Each row is a point on a landscape with many valleys, with its height.
From any point a ball takes the steepest step (drop divided by distance) to one of its 4 nearest points. It stops when none of these is lower. Distance is the straight distance between rows; heights are no part of it.
z_30 (h 404): [  9  12   8 -23 -18 -21 -10 -10   7  -6 -36  25   8   6  -6   6 -12 -30
  -2  36  -7  -8  11  10 -20  12  -6 -27  -7  -1 -13  48 -16 -13  18  -9
  -9]
z_600 (h 323): [ -1 -13  -7  16  10  10  10   7  -2   3  24 -21  -8  -1   0  -3  15  16
   0 -30   6   2  -5  -5  20  -6  12  27   4  15   9 -29   7  10 -15  11
  11]
z_117 (h 626): [  6  10  -4 -12  -4  -1 -12   4   4 -12  -8   7   0   8   9   0   1 -17
  -3   3  19 -15  12  13 -19   1  -3  -6  -2   0  -7  24 -13  -6   8   3
  -6]
z_202 (h 604): [ -8  -2   4  17  10   9  13  -5 -10   9  16  -8   0  -7  -1  -2   1  14
   6  -2 -11  12  -8 -13  20  -7   5   9   3   0  12 -28  17   3  -5  -5
   1]
z_199 (h 726): [-5  0  5 -3 -2  7  2  1 -2  8  3  2  3  5 -3  0 -3  3  2  4 -3  4  1 -3
  1 -5 -3  2 -3 -2  1 -2  4  0  7  0 -4]
z_386 (h 375): [  3   3 -26 -25 -22 -12 -24   1  -5 -25 -22   3 -19   9  13  -2  24 -28
 -11   1  40 -41  21  26 -30  10   2  -9 -11   5 -16  56 -23   5   4  12
   1]
z_751 (h 329): [  0  13  11 -20 -12 -18   6 -10  10   1 -36  28  14   4  -2   6 -21 -21
   3  46 -20   1   6   6  -5  11  -9 -31   1 -12  -5  28  -4  -6  20 -11
 -20]
z_954 (h 251): [  3  -2 -25 -24 -23 -10 -23   3  -3 -23 -19   1 -20   7  12  -1  26 -24
 -11  -3  42 -38  20  27 -28   8  -1  -6  -9   5 -16  54 -22   6   1  13
   3]
z_585 (h 364): [  0   2 -22 -24 -20  -8 -23   1  -4 -23 -19   4 -15   6  12   3  19 -26
  -8   2  38 -34  17  23 -26   9  -4  -8 -10   5 -14  53 -19   3   2  11
   1]
z_987 (h 402): [  5 -10 -19   0   0  11 -11  11   4  -9   7 -17 -12   2   2  -5  14   4
  -6 -29  23  -8   4   6  -7  -4   4  17  -2   7  -4  -4  -7   6  -9  14
  10]
z_550 (h 515): [  1 -15 -12  10  15  12   1  11   1  -1  29 -29 -15  -3   5  -3  22  13
  -5 -41  14  -3   0  -2  15 -10  14  35   1  15   9 -29   0  10 -22  14
   8]
z_794 (h 521): [  4 -11 -18   5   3  11 -14  10   3  -7  15 -21 -15   0   4  -5  16   7
  -7 -37  22  -7   3   2  -4  -2   6  22  -4   7  -3  -8  -6   6 -10  12
  10]
z_478 (h 376): [ 10   1 -20  -7  -3   3 -16   4   0 -18  -4  -9 -13   3  10  -2  16 -11
  -7 -15  32 -20  13   9 -12   4   0   4   1   2  -7  19 -11   1  -3  11
  11]
z_759 (h 356): [  1  -4  -8  -1   0  13   0   3  -2  -3   3  -8  -1   2   1  -1   5   6
  -3 -13  11  -3   3   1   0  -4   3  11  -3   7  -4  -3   2  -1   1   8
   3]
z_93 (h 469): [  7  -9 -15   7   5   9  -8   6   2  -2  19 -20 -12  -1   2  -2  16   8
  -7 -36  13  -5   2  -2   6  -3   7  24  -4   8   2 -12  -3   3 -10  13
  13]
z_334 (h 454): [  1   3 -16 -20 -14  -3 -21   5  -1 -20 -16   5  -9   5  14   3  10 -20
  -8   1  34 -27  13  19 -21   5  -8  -8  -8   5 -13  41 -15  -1   2   9
  -2]
z_515 (h 391): [  6   5 -17 -15  -9  -1 -19   6   1 -20 -10   2  -6   6  14   1   9 -15
  -8  -4  30 -24  13  17 -18   5  -6  -5  -6   2 -12  32 -13  -3   1   7
   0]
z_320 (h 633): [ -5  -1  24  32  26   7  23  -2  -3  22  25 -10  19 -16  -8   4 -21  30
  11  -6 -37  40 -26 -22  29  -4   2   8   9  -4  17 -57  19  -8 -14 -17
  -3]
z_170 (h 769): [-10  -7  14  34  21  12  15   0 -11   8  25 -18   9 -17   4   0  -4  34
   5 -22 -14  21 -19 -18  32  -6   9  17   0   5  14 -51  22   4 -19  -9
   7]
z_455 (h 478): [  8  -2 -18  -6  -3   7 -10   2   0 -16  -2 -10 -11   2   7  -1  11  -9
  -4 -11  25 -13  12   9 -10   1   2   5   2   2  -5  13  -9   2  -1  13
   8]
z_22 (h 758): [  4 -11 -18   5   8  13 -16   8   1  -6  21 -27 -21  -6   6  -3  22   9
  -8 -43  22  -6   4   0   3  -6  10  30  -4   8   2 -12  -6   6 -14  13
  11]
z_315 (h 75): [  5  -7 -10   7   4  12   0   4  -1  -2  13 -15  -4   1   1  -1   9  11
  -6 -27   9  -4   1  -4   7  -2   5  18  -3   8  -1 -10   2  -1  -4   9
  11]
z_788 (h 555): [  7   8 -11 -13  -5   0 -13   5   1 -17  -9   4  -3   6  13   0   7 -15
  -6  -2  23 -19  12  12 -17   3  -3  -4  -2   0  -8  25 -13  -7   5   6
  -3]
z_652 (h 78): [  9   9   4 -25 -18 -20 -15  -7   5 -11 -27  21   2   7  -4   4  -4 -32
  -1  23   5 -10   9  14 -27   8  -7 -23  -5   2 -11  49 -19 -10  12  -5
  -6]
z_815 (h 282): [-12  -9   8  29  16  11  15   1 -10   6  21 -16   6 -12   3  -1  -1  29
   3 -17 -10  16 -18 -14  27  -8   9  16   1   7  10 -45  21   5 -15  -6
   4]
z_294 (h 671): [ -2   2  10  -5  -4  -5   3  -5   0  12  -7  11   5   2 -10   1 -11   0
   3  19 -18   9  -3  -7  -1   2  -9 -14   2 -10   0   3   5   2  10  -6
   2]
z_389 (h 408): [  4  -9  -9  10   9  11   8   3  -2   1  21 -21  -7   1   0  -3  14  13
  -2 -27   5   0  -1  -7  17  -4   8  22   1  11   8 -19   5   4 -11  11
  12]
z_729 (h 796): [-3  2  9 -4 -4 -2  0 -6  0 10 -5  8  2  5 -6  0 -4 -1  5 15 -9  7  1 -3
 -6 -2 -5 -8  0 -9 -2  7  1  1 10 -3  0]
z_87 (h 482): [  3 -11 -23  -3  -1  10 -16  11   3 -12   5 -19 -19   2   6  -7  18   0
  -6 -28  31 -12   8   9  -9  -3   4  18   0   6  -4   1 -10  10 -10  12
  10]
z_684 (h 435): [ -4  -4  -1  16   9  10  13  -3  -9   5  17 -13  -1  -3   2  -4   4  15
   4 -10  -4   5  -6 -10  22  -6   8  13   3   6  11 -26  14   4  -6   1
   5]
z_734 (h 484): [  7   7   5 -20  -9  -9  -8   1   9  -5 -17  15   4  14  -2   0  -5 -20
   1  19   4  -8   9  12 -19   2  -7 -15   0  -1  -7  31 -14  -7  11  -5
  -8]
z_104 (h 202): [  4   6   7  -9  -7  -7  -2  -2   5  -1 -11  12   4  11  -2  -4  -1 -12
   1  14  -2  -4   8   6 -17   1  -3 -11   2  -8  -7  18  -8  -6  13  -3
  -6]
z_955 (h 523): [ -1   6  12   0   3  -6  12  -2   3  13  -4  15  12  -5 -11   4 -25   6
   5  21 -29  13 -10 -11   9   3 -13 -17   5  -9   5 -13  14  -1   3  -9
  -2]
z_119 (h 480): [  9   9   9 -24 -14 -18  -7  -7   7  -4 -32  19   8  10  -6   6  -9 -27
  -1  32  -5  -6  10  11 -16   8  -7 -24  -3  -1  -9  41 -14  -9  14  -7
  -6]
z_678 (h 176): [ -3   3  13  19  10  -2  17  -8  -3  16  10   4   9 -15 -11   2 -20  14
  12  11 -33  26 -19 -16  12  -1  -3  -8  10  -8  14 -33  18  -3  -4 -11
   1]
z_186 (h 517): [  5   8   5 -16  -8  -7  -8   3   7  -6 -12  14   3  12   0   0  -3 -18
   0  15   6  -8   9  11 -19   1  -5 -12   1  -1  -7  28 -14  -8  10  -4
  -8]
z_690 (h 694): [ -2  10  16  -6  -2  -9   9 -13   1   9 -15  22  14 -10  -8   7 -27  -1
   6  31 -31  14  -7 -11   6   7 -11 -25   2 -15   0   2  11  -5  13  -7
  -8]
z_430 (h 319): [ -5 -17  -2  26  12  11  13   9  -3   5  29 -24  -6  -5   3  -3  16  25
  -1 -36   2   6 -10  -7  21  -7  17  31   2  15   9 -39   9  10 -20   9
   9]
z_965 (h 422): [  0   1  -1   4   3  11   5   2  -5   2  11  -4   1   2   1  -1   3  10
  -3 -10   0  -2   0  -7   9  -2   3  10  -5   4   1 -10   6  -2   3   4
   2]
z_770 (h 729): [ -1   6  12  -6  -5  -9   5  -9   1   9 -16  18  10  -3  -9   3 -18  -2
   3  26 -24   9  -4  -7  -1   6  -8 -22   3 -14  -3   6   6   0  12  -7
  -2]
z_805 (h 477): [  0   7 -19 -24 -20 -12 -24  -4  -2 -22 -21  11 -13   5  13   0  15 -35
  -5   8  30 -30  15  22 -30   8  -3 -14 -10   1 -14  56 -20  -1   9   8
  -7]
z_594 (h 672): [  6  10   0 -12  -5  -3  -8   2   5  -8  -8  10   1  10   5  -2   0 -17
  -1   7  11 -10  10  11 -19   0  -3  -8   1  -2  -6  23 -13  -7  11   0
  -8]
z_272 (h 529): [  8   7   7 -23 -12 -14  -7  -3   8  -4 -23  18   5  12  -5   4  -6 -23
  -1  26   0  -7   9  13 -18   4  -8 -19  -1   0  -8  36 -15  -7  12  -6
  -6]
z_623 (h 414): [ -4 -17  -7  21  16  11   7  14  -2   3  32 -28 -12  -5   4  -4  20  21
  -2 -44   7   2  -6  -4  18  -8  19  36   3  16   8 -37   3  11 -22  13
   6]
z_114 (h 335): [ -7 -11  -1  20  10  10  16   2  -8   5  18 -17  -2  -4   1  -4   7  19
   2 -16  -3   7  -9  -9  24  -7  10  17   3  11  10 -33  15   7 -14   4
   8]
z_700 (h 334): [ -7  -2  17  21  14   4  20  -2  -3  21  15  -2  12 -15 -13   6 -23  21
  13   6 -31  34 -26 -15  18  -5  -2   0   9  -3  15 -43  20  -3 -11 -14
   0]
z_851 (h 569): [  6   7   8 -17  -9 -12  -2  -1   8  -2 -21  18   8  13  -5  -1  -7 -17
  -1  24  -4  -6   9  10 -16   3  -7 -18   2  -3  -8  26 -12  -5  11  -6
  -8]
z_50 (h 407): [  7   9  10 -21 -11 -16  -1  -5   8  -1 -29  21   9   9  -6   3 -10 -21
   0  33  -9  -6  10  11 -13   7  -8 -22   1  -4  -9  32 -11  -6  14  -7
  -9]
z_852 (h 343): [ -3   5  10   4   2  -4  10  -1   2  14   4   9   8  -2  -9  -2 -15   8
   4  13 -22  10 -10 -10   7   0 -11 -11   4  -8   7 -15  12   1   2 -12
  -1]
z_985 (h 431): [ -5  -2  21  26  18   5  23  -2  -1  21  18  -4  18 -15 -11   6 -24  27
  11   0 -36  39 -28 -17  24  -5  -2   5   8  -2  16 -51  21  -6 -13 -17
  -2]
z_758 (h 231): [  2  17  13 -23 -18 -24  -1 -17  11   0 -41  32  14   3  -3   7 -19 -29
   1  48 -19   1   7   6  -9  14 -10 -34  -6 -12  -8  44  -8 -12  26 -15
 -22]
z_20 (h 336): [  3   7  -6 -24 -14  -7 -20   1   2 -14 -16  12  -4   8   9   4   4 -27
  -2  10  22 -16  10  19 -24   2  -8 -12  -6   1  -8  43 -16  -5   8   2
  -9]
z_510 (h 258): [  8  11   3 -25 -21 -22 -14  -7   6 -10 -34  25   5   6  -7   4  -8 -32
  -2  30  -1 -10   9  13 -28  10  -4 -27  -8   3 -15  52 -18 -13  17  -6
  -9]
z_466 (h 687): [ -5   3   6   4   3   4   5   2  -2  11  10   3   4   3  -2  -2  -3   8
   0   2 -10   5  -2  -9   8  -3  -3   1  -2  -3   4 -12   8   0   4  -5
  -4]
z_717 (h 146): [  4  13  10 -22 -15 -19  -1 -13   8  -2 -38  25  11   7  -4   7 -15 -25
  -1  41 -13  -3  10   9  -9  11  -6 -29  -2  -7  -9  39 -10 -11  20 -10
 -13]
z_767 (h 541): [ -7  -2  20  28  22   8  19   1  -4  20  22  -8  16 -16  -7   4 -19  28
  10  -5 -32  36 -27 -18  25  -6   1   9   6  -2  17 -52  19  -4 -14 -17
  -3]
z_674 (h 260): [  3  -5  -8   3   1  13   1   4  -2  -3   8  -9  -2   3   1  -2   6  10
  -3 -19   8  -5   3  -2   4  -3   4  13  -5   8  -3  -7   2  -1   0   9
   7]
z_238 (h 546): [  5   8   4 -10  -7  -5  -5   0   7  -4 -10  11   3  11   1  -4   0 -15
   0  11   5  -7   9   8 -19   1  -3  -9   1  -5  -7  21 -12  -7  11  -2
  -8]
z_154 (h 459): [  8  -4 -20  -7  -1   5 -14   6   1 -16   0 -15 -16   4   7  -5  16  -7
  -6 -17  30 -15  11  10 -11   1   0   8   2   2  -4  13 -11   7  -7  13
  12]
z_354 (h 455): [  5 -10 -10  10  10   9   3   4  -2   0  21 -23  -9  -1   0  -2  15  11
  -3 -32   8  -2  -1  -5  15  -5   9  26   1  13   8 -18   3   5 -13  12
  13]
z_159 (h 554): [-3  1  2  1  1  9  4  2 -4  6  9 -2  4  4  0 -2  1  9 -1 -4  0  1  1 -6
  5 -4  1  6 -4  1  0 -9  6 -2  4  1 -2]
z_569 (h 460): [ -3   4  11  -1   2  -5   8  -3   4  14  -4  13  10  -2 -11   3 -20   6
   5  21 -24  10  -8 -10   8   1 -12 -15   4  -9   4  -9  12  -1   4  -9
  -1]
z_710 (h 225): [  8   5 -12  -8  -3   4 -10   0   0 -16  -5  -3  -5   3  10  -2   8 -12
  -2  -4  20 -14  13   8 -14   3   1  -2   0  -2  -5  19 -11  -5   5   8
   0]
z_303 (h 717): [  3   5   9  -6  -7  -9   1  -6   4   3 -14  13   6   8  -7  -3  -5  -8
   1  19 -11   0   5   1 -12   3  -3 -14   3 -11  -7  15  -5  -3  12  -5
  -3]
z_131 (h 452): [  4   6 -13 -17  -8  -1 -18   6   2 -18 -10   5  -4   7  13   2   6 -18
  -7  -1  28 -22  13  15 -19   4  -6  -6  -5   2 -10  31 -15  -5   2   6
  -4]
z_38 (h 211): [  0   7  12  13   7  -6  16  -5   2  13   3  12  12  -8 -12   0 -26  10
   9  16 -33  18 -14 -16  10   3  -8 -14   9  -9   9 -26  16  -4   0 -12
  -1]
z_99 (h 277): [  2 -13 -11  11  11  10   2   8   0   2  25 -26 -14  -2   1  -3  18  12
  -3 -35  11  -1  -1  -4  16  -8  11  29   1  14   9 -24   3   8 -17  13
  11]
z_809 (h 189): [  6  10  -2 -25 -19 -18 -22  -6   4 -14 -23  20  -3   7   1   1   1 -36
   0  19  13 -14   7  17 -34   6  -5 -22  -7   2 -13  54 -19  -9  13  -2
  -9]
z_415 (h 612): [-3 -1  2 -2 -1 10  3  2 -3  6  4  0  3  5 -1  1 -1  5  0 -2  2  2  2 -3
  3 -5  0  6 -4  1 -1 -4  3 -1  7  2 -1]
z_388 (h 556): [ -2   4  11  -5  -2  -5   7  -6   1  13  -8  14   9  -2 -11   4 -17   2
   4  22 -23  10  -7  -8   6   3 -13 -16   2 -11   3  -1   8   3   6  -8
   0]
z_8 (h 383): [  3  -4  -6  11   8   9   8  -1  -5   3  17 -16  -4   0   1  -3  10  14
  -1 -19   2  -1  -1  -9  17  -4   8  17   0   9   6 -17   8   2  -5   8
  10]
z_301 (h 198): [  0   7  14  16   6  -6  21  -8  -1  13   4  11  13 -14 -13   2 -27  14
  12  16 -37  24 -18 -15  11   3  -4 -13  10  -9  10 -29  18  -7   0 -11
  -2]
z_108 (h 428): [  3   5 -24 -25 -22 -12 -23  -2  -4 -24 -21   6 -17   8  14  -2  22 -31
  -9   4  37 -39  19  24 -29   9   0 -10 -11   3 -15  58 -22   3   7  10
  -2]
z_426 (h 596): [ -3   3   2  10   6   8   8  -1  -7   7  15  -5   1  -1   2  -4   2  11
  -1  -5  -6   3  -2 -12  13  -3   2   9  -2   0   6 -17  10  -1   1  -3
   0]
z_821 (h 400): [ -5 -20  -5  25  22  15   4  11  -8  -1  39 -32 -15 -13   8  -3  26  29
  -4 -52   9   3  -4  -5  20 -11  26  43   0  15   7 -42   2  12 -26  16
   8]
z_537 (h 278): [  2   8  -5 -25 -16 -11 -22  -3   3 -16 -18  15  -5   6   7   4   4 -32
  -1  13  20 -16  10  18 -29   3  -6 -15  -8   1  -9  50 -18  -4   9   2
  -8]
z_223 (h 609): [  1   7  10 -11  -9 -15   4  -6   7   3 -26  23  14   5  -6   0 -15 -10
   0  33 -19  -1   5   4  -9   9  -7 -26   2 -13  -9  15  -3  -4  16  -7
  -9]
z_786 (h 487): [ -2   9  10 -12  -9 -14   6  -7   7   2 -30  25  14   3  -5   2 -19 -11
   1  38 -21   1   2   2  -6   8  -8 -28   2 -15  -9  16   1  -5  17  -8
 -14]
z_286 (h 418): [  0   2 -19 -23 -17  -7 -22   2  -4 -21 -18   6 -11   5  14   3  14 -27
  -7   4  34 -30  13  22 -25   5  -5 -10  -8   4 -12  49 -17   1   3   9
  -1]
z_535 (h 586): [ -5   3   8   3   1   2   4   1   0  13   8   6   4   4  -5  -2  -7   8
   1   8 -15   6  -4  -8   7  -3  -7  -2  -1  -6   5 -12   8   1   3  -9
  -3]
z_319 (h 531): [  6   6   9 -10  -7 -10  -1  -1   8   0 -17  16   6  11  -5  -4  -5 -14
   1  20  -5  -4   8   7 -16   2  -4 -16   3  -6  -8  19 -10  -5  13  -6
  -6]
z_172 (h 219): [  3  17  10 -23 -18 -23  -4 -14  10  -1 -39  29  14   4  -2   9 -17 -29
   0  45 -15  -1   9   8 -11  14  -8 -32  -6  -8  -9  44 -10 -14  23 -12
 -17]
z_534 (h 748): [  3 -13 -15   5  14  14  -9   9  -1  -3  27 -31 -19  -6   5  -1  21  11
  -5 -42  18  -4   4  -1  12  -9  12  34  -2  12   7 -19  -4   8 -18  13
   9]
z_4 (h 476): [ -4 -17  -9  18  18  13   4  14  -3  -1  34 -29 -14  -7   7  -4  24  20
  -4 -46   9   0  -3  -2  17 -10  20  39   1  15   9 -37   1  12 -24  13
   5]
z_332 (h 537): [-11  -3   6  19  12   8  14  -3 -10  12  18  -9   2 -11  -1  -2  -3  17
   6   0 -13  17 -13 -14  19  -6   5   8   5   0  15 -34  17   4  -9  -7
   0]
z_526 (h 185): [  8   2 -20 -14 -11  -2 -23  11   0 -21  -9  -3 -14   6  12  -1  17 -12
 -13 -12  38 -30  16  17 -18   7  -6  -1  -6   3 -14  34 -15   1  -4   9
   6]
z_883 (h 558): [ -2   6  12  -4   0  -6   8  -7   3  12 -10  18  12  -5 -10   5 -24   3
   5  25 -27  13  -8  -9  10   4 -13 -19   4 -11   4  -4  11  -1   7  -8
  -2]
z_862 (h 169): [ -7 -18   0  31  19  12   7   9  -8   4  38 -30 -11 -10   5  -2  23  29
  -3 -48   3   7  -8  -9  23  -7  24  40   1  13   8 -43   3  11 -24  12
  10]
z_915 (h 164): [-12  -7  12  28  18  11  15   0 -10  10  23 -13   9 -15   2   2  -6  30
   5 -14 -14  22 -20 -17  27  -6   8  14  -1   3  12 -48  21   3 -15 -10
   3]
z_644 (h 772): [-13  -8   7  24  15  12  16   0 -10  10  19 -12   5 -12   1  -1  -2  24
   6  -7 -12  19 -16 -13  24  -7   6  13   2   4  12 -42  21   4 -13  -9
   0]
z_85 (h 298): [  2  -2  -4   8   5  11   5   0  -5   1  14 -10  -1   1   1  -2   5  11
  -4 -17   3  -2   2  -9  12  -3   5  15  -4   5   2 -13   6  -2  -2   5
   7]
z_760 (h 288): [-10  -4  13  22  13   5  15  -4  -5  18  17  -3   8 -15  -8   2 -16  18
  12   4 -25  30 -22 -14  17  -7   0   4   7  -3  16 -41  20   0 -10 -14
  -1]
z_832 (h 602): [  3   6   9 -10  -9 -13   1  -2   6   2 -20  18   9   9  -7  -3  -8 -10
  -1  25 -11  -3   6   4 -14   5  -5 -20   2  -9  -9  18  -6  -3  13  -7
  -6]
z_595 (h 363): [ -3  -2  19  23  14   2  24  -4  -1  22  12  -2  16 -15 -14   8 -26  24
  14   8 -38  38 -27 -16  22  -3  -2   1   9  -2  15 -45  21  -6 -10 -14
   0]
z_94 (h 511): [  6  -7 -23  -5  -1   8 -14   9   3 -14   3 -18 -19   3   7  -5  19  -5
  -5 -22  32 -13  10  11 -10  -1   3  12   2   5  -4   7 -11  10  -9  13
  11]
z_408 (h 250): [ -3   7  10  13   7  -5  12  -4   0  15   8   8   7  -7  -9  -3 -16  11
   5  11 -26  15 -13 -15   9   0  -6  -9   7  -9  10 -24  14  -1  -1 -12
  -1]
z_15 (h 542): [  2 -10 -20   4   2  12 -16  12   3  -9  14 -22 -19  -2   6  -5  20   6
  -9 -38  26  -9   6   5  -6  -5   7  25  -5   4  -5  -7  -8   9 -11  13
   9]
z_516 (h 676): [  0   3   8  -5  -5  -3   0  -6   1   4  -5   9   1   8  -4  -3  -2  -8
   3  13  -5   3   5  -1 -12   0  -2  -9   2  -9  -4  12  -6   0  13  -2
  -2]
z_727 (h 639): [ -5  10  13 -12  -9 -14   8 -10   9   3 -31  29  17  -1  -4   3 -25 -10
   3  40 -27   4   0  -2  -5  11  -9 -30   1 -17  -7  14   2  -5  18 -10
 -19]
z_147 (h 745): [  4   4  -2  -6  -3   3  -5  -4   0  -5  -4   3  -1   7   2  -2   3 -11
   2   3   9  -4  11   5 -14  -2   2  -2   1  -4  -4  14  -9  -6  10   5
  -4]
z_530 (h 601): [-11 -11  11  35  20  12  14   0 -10   6  26 -22   6 -14   5   1   2  34
   2 -27 -11  18 -19 -18  34  -6  12  20  -1   8  12 -49  19   7 -19  -6
  13]
z_395 (h 632): [ -3   3  12  -5  -3  -5   3  -7   2  12 -11  13   8   0 -11   3 -15   1
   4  22 -21  10  -5  -7   2   3 -11 -17   2 -13   0   3   4   1   9  -6
   1]
z_890 (h 430): [-10 -14   5  33  14  10  15   6  -7   6  26 -22  -1  -7   4  -2  11  30
   2 -32  -4  11 -16 -13  28  -6  14  25   1  11   9 -45  14  11 -19   2
  12]
z_439 (h 503): [  6  -7 -20  -5  -2   9 -11   7   2 -14  -1 -15 -12   2   6  -2  14  -5
  -4 -17  28 -12   9   9 -10   0   2   8   2   5  -4   7  -9   6  -6  13
  11]
z_633 (h 183): [ -1   4  13  19  10  -3  20  -9  -3  16   6   5  11 -16 -13   2 -24  16
  13  13 -36  28 -20 -17  13   1  -3 -10  11  -9  13 -33  19  -5  -3 -11
   1]
z_479 (h 315): [ 11   0 -22  -8  -5   1 -21   6   2 -17  -3 -12 -19   4  11  -4  20 -10
 -10 -19  35 -23  15  12 -13   4  -1   6   0   1  -8  23 -14   6  -6  10
  11]
z_230 (h 367): [  0   8 -12 -24 -19 -13 -24  -3   1 -20 -19  13 -10   5  11   2   9 -35
  -2  11  25 -24  11  20 -31   6  -5 -17  -9   1 -12  54 -19  -3  10   4
  -8]
z_452 (h 591): [  1   1  -4  -7  -3   8  -2  -4  -2  -4  -3  -1  -2   4   3   0   3  -6
   2   0  12  -3  10   3 -10  -3   3   2   0   0  -2   9  -5  -2   8   8
   0]
z_366 (h 444): [  3   7  -6 -18 -10  -3 -17   5   4 -14 -11   9  -2   8   9   2   3 -22
  -2   5  22 -16  11  16 -21   1  -7  -8  -4   2  -8  33 -15  -6   6   2
  -7]
z_798 (h 443): [ -5   2   9   1   1  -3   6   0   2  14   3   9   7   1  -8   1 -12   7
   2  12 -18  10  -7  -9   6   0 -10  -9   1  -8   4 -11  10   2   3  -9
  -2]
z_244 (h 839): [-10  -5  15  32  23  12  17  -2 -11  10  25 -17  11 -18   2   3  -8  32
   5 -17 -20  27 -22 -20  31  -7   9  14   2   1  16 -53  22   0 -18 -13
   3]
z_256 (h 254): [ -5 -15  -2  23  11  10  14   7  -4   3  23 -20  -5  -2   0  -4  12  22
   0 -26   2   5 -11  -7  23  -6  14  25   2  14  10 -35  11   9 -17   7
   9]
z_242 (h 734): [ -6   5   5  13   8   3   9  -4  -6  12  15  -3   3  -4  -2  -5  -2  11
   3   2 -14   9  -5 -13  13  -4   1   3   3  -5  11 -22  12   0   0  -8
  -1]
z_433 (h 321): [ -4 -16  -6  19  12  10  10   9   0   3  26 -24  -9  -3   0  -4  17  20
  -1 -34   5   3  -8  -5  20  -7  15  30   4  15   9 -35   6  10 -19  11
  10]
z_970 (h 792): [ -3   9  13  -5  -4 -11   7 -13   3   7 -20  25  15  -7  -7   5 -26  -3
   5  33 -30  11  -4  -9   0   9  -8 -28   1 -18  -5   6   7  -4  17  -7
 -10]
z_577 (h 634): [  0 -15 -15   9  18  15  -4  12   0  -3  31 -31 -19  -6   8  -4  24  16
  -5 -45  17  -5   1   0  15 -12  15  39  -1  15   8 -28  -2  10 -23  13
   7]
z_302 (h 629): [-3  0  6 -5 -4  4  1 -5 -3  8 -2  3  0  6 -4 -1 -2 -2  4  9 -2  5  3  0
 -6 -4 -1 -2 -1 -5 -1  6 -2  1 11  2 -2]
z_891 (h 275): [  1  11  10 -19 -11 -17   4 -10   9   1 -35  25  13   5  -4   5 -17 -19
   1  44 -16  -1   6   6  -6   9  -9 -29   1 -10  -6  27  -5  -6  20 -10
 -14]
z_615 (h 706): [  3   5  10  -8 -10 -12   3  -6   5   4 -22  19  10   6  -6  -2 -10  -8
   0  27 -16   0   4   2 -11   7  -5 -21   3 -12  -8  13  -4  -2  15  -7
  -5]
z_958 (h 97): [  3  -3 -23 -21 -19  -5 -24  10  -2 -22 -16   0 -18   8  12   1  22 -19
 -12  -8  42 -34  17  23 -23   8  -5  -1  -9   6 -15  45 -18   7  -3  12
   4]
z_689 (h 316): [-10  -2  11  19  13   6  13  -4  -8  15  17  -5   5 -14  -5   1  -9  17
  10   2 -21  23 -18 -14  17  -7   1   4   5  -3  16 -37  19   3  -8 -11
  -2]
z_548 (h 216): [-2 -1  0 -6 -2  8  0 -3 -3  1 -2  0  0  7  1  0  1 -4  2  2  5  2  6  1
 -7 -3  2  2  0 -4 -2  7 -2 -1  9  5 -3]
z_60 (h 807): [-13  -6  14  26  19  10  14   1  -9  15  22  -8  10 -16  -3   2 -12  27
   7  -7 -21  27 -23 -16  24  -8   3  10   3   1  14 -48  21  -1 -14 -14
  -3]
z_837 (h 567): [  3  -2 -10  -6  -1  11  -2  -1  -3  -8  -2  -6  -5   3   4   0   5  -6
   1  -5  15  -5   7   6  -8  -2   4   5   2   2  -3   8  -5  -1   5  12
   3]
z_188 (h 470): [  5   6  10 -16  -9 -14   2  -3   8   1 -26  20  10  11  -6   0 -10 -15
  -1  29 -10  -4   8   8 -12   6  -7 -21   3  -7 -10  22  -8  -5  13  -7
  -7]
z_161 (h 299): [  3  10   9 -19 -11 -16   2  -6   9   0 -33  24  12   7  -5   4 -14 -18
   0  39 -13  -3   8   8  -9   8  -8 -26   0  -8  -8  27  -7  -6  16  -9
 -11]
z_171 (h 804): [ -4   1   9  -4  -3   0   2  -2   0  13   0   7   3   5  -6   1  -7   3
   3  13 -10   9  -1  -4   0  -3  -7  -5  -1  -8   1   1   4   3   7  -4
  -1]
z_542 (h 485): [ -5   3   9   4   3   0   6   2   0  14   6   6   5   1  -7  -1  -9   9
   1  10 -17   9  -6 -11   6  -1  -8  -5   1  -6   6 -13  10   2   3  -9
  -3]
z_364 (h 522): [-12 -10   4  27  12  11  17   4 -11   6  19 -15   3  -9   2  -3   2  26
   4 -17  -6  13 -16 -12  27  -7  10  18   2   9  10 -41  18   7 -14  -2
   6]
z_235 (h 314): [  5  -9 -15   1   0  12  -6   8   2  -7   6 -14  -7   3   2  -3   8   7
  -5 -26  18  -7   3   2  -3  -3   3  14  -4   8  -5  -4  -4   2  -4  12
   8]
z_493 (h 279): [ 10   4 -19  -9  -7   1 -19   7   3 -20  -7  -4 -11   4  12  -1  14 -11
  -9 -12  32 -24  14  13 -14   5  -3   0  -2   1 -10  25 -15  -1  -3   8
   8]
z_135 (h 494): [ -9 -16   7  36  17   9  13   5  -6   6  31 -27  -3 -10   4   0  13  33
   0 -37  -3  13 -15 -15  30  -5  17  30   2  11  10 -46  11  12 -22   5
  15]
z_607 (h 638): [ -2   7  11  -6  -9 -12   5  -8   5   4 -24  23  13   2  -7   0 -16  -8
   1  32 -22   2   2  -1  -8   8  -7 -25   1 -15 -10  11   1  -4  16  -7
  -9]
z_860 (h 509): [  4 -13 -14   8  11  11  -2   8   0  -1  26 -26 -16  -3   3  -2  20  11
  -3 -39  14   0   1  -3  14  -9  11  30   1  13   9 -20  -2   7 -17  13
  10]
z_293 (h 427): [  7   6   4 -23 -12  -9 -12   0   7  -9 -17  15   0  12   0   3  -2 -24
   0  17  10  -9   9  15 -21   0  -8 -15  -2   0  -6  37 -16  -7   9  -3
  -9]
z_175 (h 207): [ -6   3  10  17   9   1  12  -5  -5  15  13   0   4 -12  -8  -1 -12  12
   9   7 -23  20 -15 -15  12  -3  -2  -2   8  -8  16 -30  17   1  -5 -12
   0]

Where does a ball stop that starts at each point below?
z_293: z_652
z_294: z_678
z_615: z_717
z_117: z_652
z_439: z_958
z_131: z_958
z_690: z_678
z_770: z_678
z_985: z_678
